Points, in no order, along strands that fork and pass close to each other.
In the rows, zero is written as 100.
Two points are linked if the straight distance between their rows is under 20.5. Some points are linked to none.
vor: 110, 99, 111, 109, 102, 108, 113, 78
Kelu: 98, 89, 69, 101, 81, 93, 72, 141
kopam: 103, 84, 95, 100, 107, 105, 122, 80
Sadif: 102, 109, 146, 89, 101, 111, 111, 91
verev: 96, 73, 74, 93, 96, 96, 110, 100
Lepur: 92, 117, 156, 72, 104, 111, 111, 104
seg: 100, 64, 70, 89, 88, 96, 93, 139
Sulis: 117, 103, 127, 115, 98, 103, 103, 71
Tate: 96, 75, 70, 95, 90, 96, 100, 107
bodod: 108, 110, 108, 114, 103, 103, 100, 81
Kevip: 98, 69, 74, 92, 101, 96, 117, 93
duno: 108, 120, 147, 104, 92, 103, 92, 84
Gura: 106, 98, 80, 123, 94, 89, 89, 81
bip: 101, 144, 119, 119, 101, 98, 78, 98
Valoz: 97, 84, 95, 84, 117, 106, 129, 92
mivar: 109, 97, 88, 122, 95, 93, 95, 72
razu: 91, 117, 106, 97, 111, 111, 108, 100
mam: 87, 78, 75, 77, 110, 98, 118, 114
Gil: 102, 74, 82, 96, 104, 100, 121, 84
Zari: 113, 119, 144, 114, 90, 96, 86, 79
kopom: 97, 81, 69, 101, 83, 93, 82, 127
Lifu: 89, 85, 71, 87, 92, 98, 87, 140
Nugut: 103, 102, 76, 122, 88, 84, 80, 88
ledut: 106, 110, 153, 96, 93, 106, 100, 85
lemen: 90, 89, 96, 69, 132, 105, 135, 104
sal: 79, 93, 81, 68, 121, 104, 120, 121
Mek: 92, 88, 72, 87, 90, 101, 83, 158
Mas: 110, 126, 111, 129, 99, 92, 87, 79
Ripat: 91, 115, 148, 67, 116, 114, 120, 111
dito: 109, 122, 95, 135, 96, 81, 80, 78
Zezo: 114, 91, 93, 123, 96, 93, 101, 64
roguv: 118, 98, 117, 121, 95, 98, 102, 68
Zel: 101, 109, 133, 88, 109, 113, 117, 93
Vif: 90, 117, 75, 113, 93, 93, 76, 110
fef: 113, 98, 122, 107, 101, 108, 109, 75
bop: 91, 102, 70, 108, 90, 91, 78, 114
Lonat: 97, 128, 101, 113, 103, 105, 90, 96
nitoz: 102, 109, 123, 93, 108, 113, 116, 91
beger: 87, 74, 77, 69, 119, 99, 122, 114
pote: 85, 93, 73, 88, 101, 100, 105, 116
Vinob: 103, 63, 69, 93, 85, 93, 93, 128
mebom: 102, 155, 129, 125, 100, 95, 70, 100
gezul: 118, 95, 106, 126, 95, 95, 99, 64
lozut: 89, 83, 86, 70, 126, 102, 129, 109
bev: 100, 85, 73, 95, 83, 97, 75, 153
Zap: 117, 123, 126, 131, 96, 90, 82, 74
lazi: 85, 90, 73, 88, 95, 98, 95, 124
letep: 95, 109, 110, 96, 112, 111, 113, 95
Konun: 91, 95, 70, 100, 86, 94, 80, 123
Femi: 86, 85, 75, 82, 108, 102, 112, 114
nir: 97, 110, 153, 79, 102, 111, 111, 98
Kov: 118, 121, 136, 123, 92, 92, 85, 72
gomi: 91, 118, 140, 68, 125, 115, 124, 116
situ: 98, 73, 70, 88, 88, 98, 88, 144
dob: 102, 133, 110, 117, 103, 101, 87, 93
dev: 111, 119, 113, 120, 99, 97, 93, 81
dar: 94, 120, 100, 105, 107, 107, 101, 99
zased: 97, 79, 68, 99, 87, 93, 88, 113
kipu: 107, 91, 100, 106, 104, 105, 114, 79

A fork is a point with three links. Follow the links from the first point to the second and name the forks in between, in order.
Vinob; mam => Lifu
Zel; gomi => Sadif
Konun; Kevip => kopom
Kevip; fef => vor
zased; situ => kopom Lifu

Follow the links from the first point to the second, and from the first to the third. Name the last point that the two ways share.
verev; Sulis; dev => vor
bop; Gil; lazi => kopom
Sulis; verev; Kov => vor
mam; bev; seg => Lifu

A fork is a point with three links, a tip a point with one. Leave the first point through the second and follow the links. Name the first fork or tip that comes.
Sadif; nir => gomi
Kov; Zari => Sadif
Lonat; dob => mebom
Vif; bop => kopom
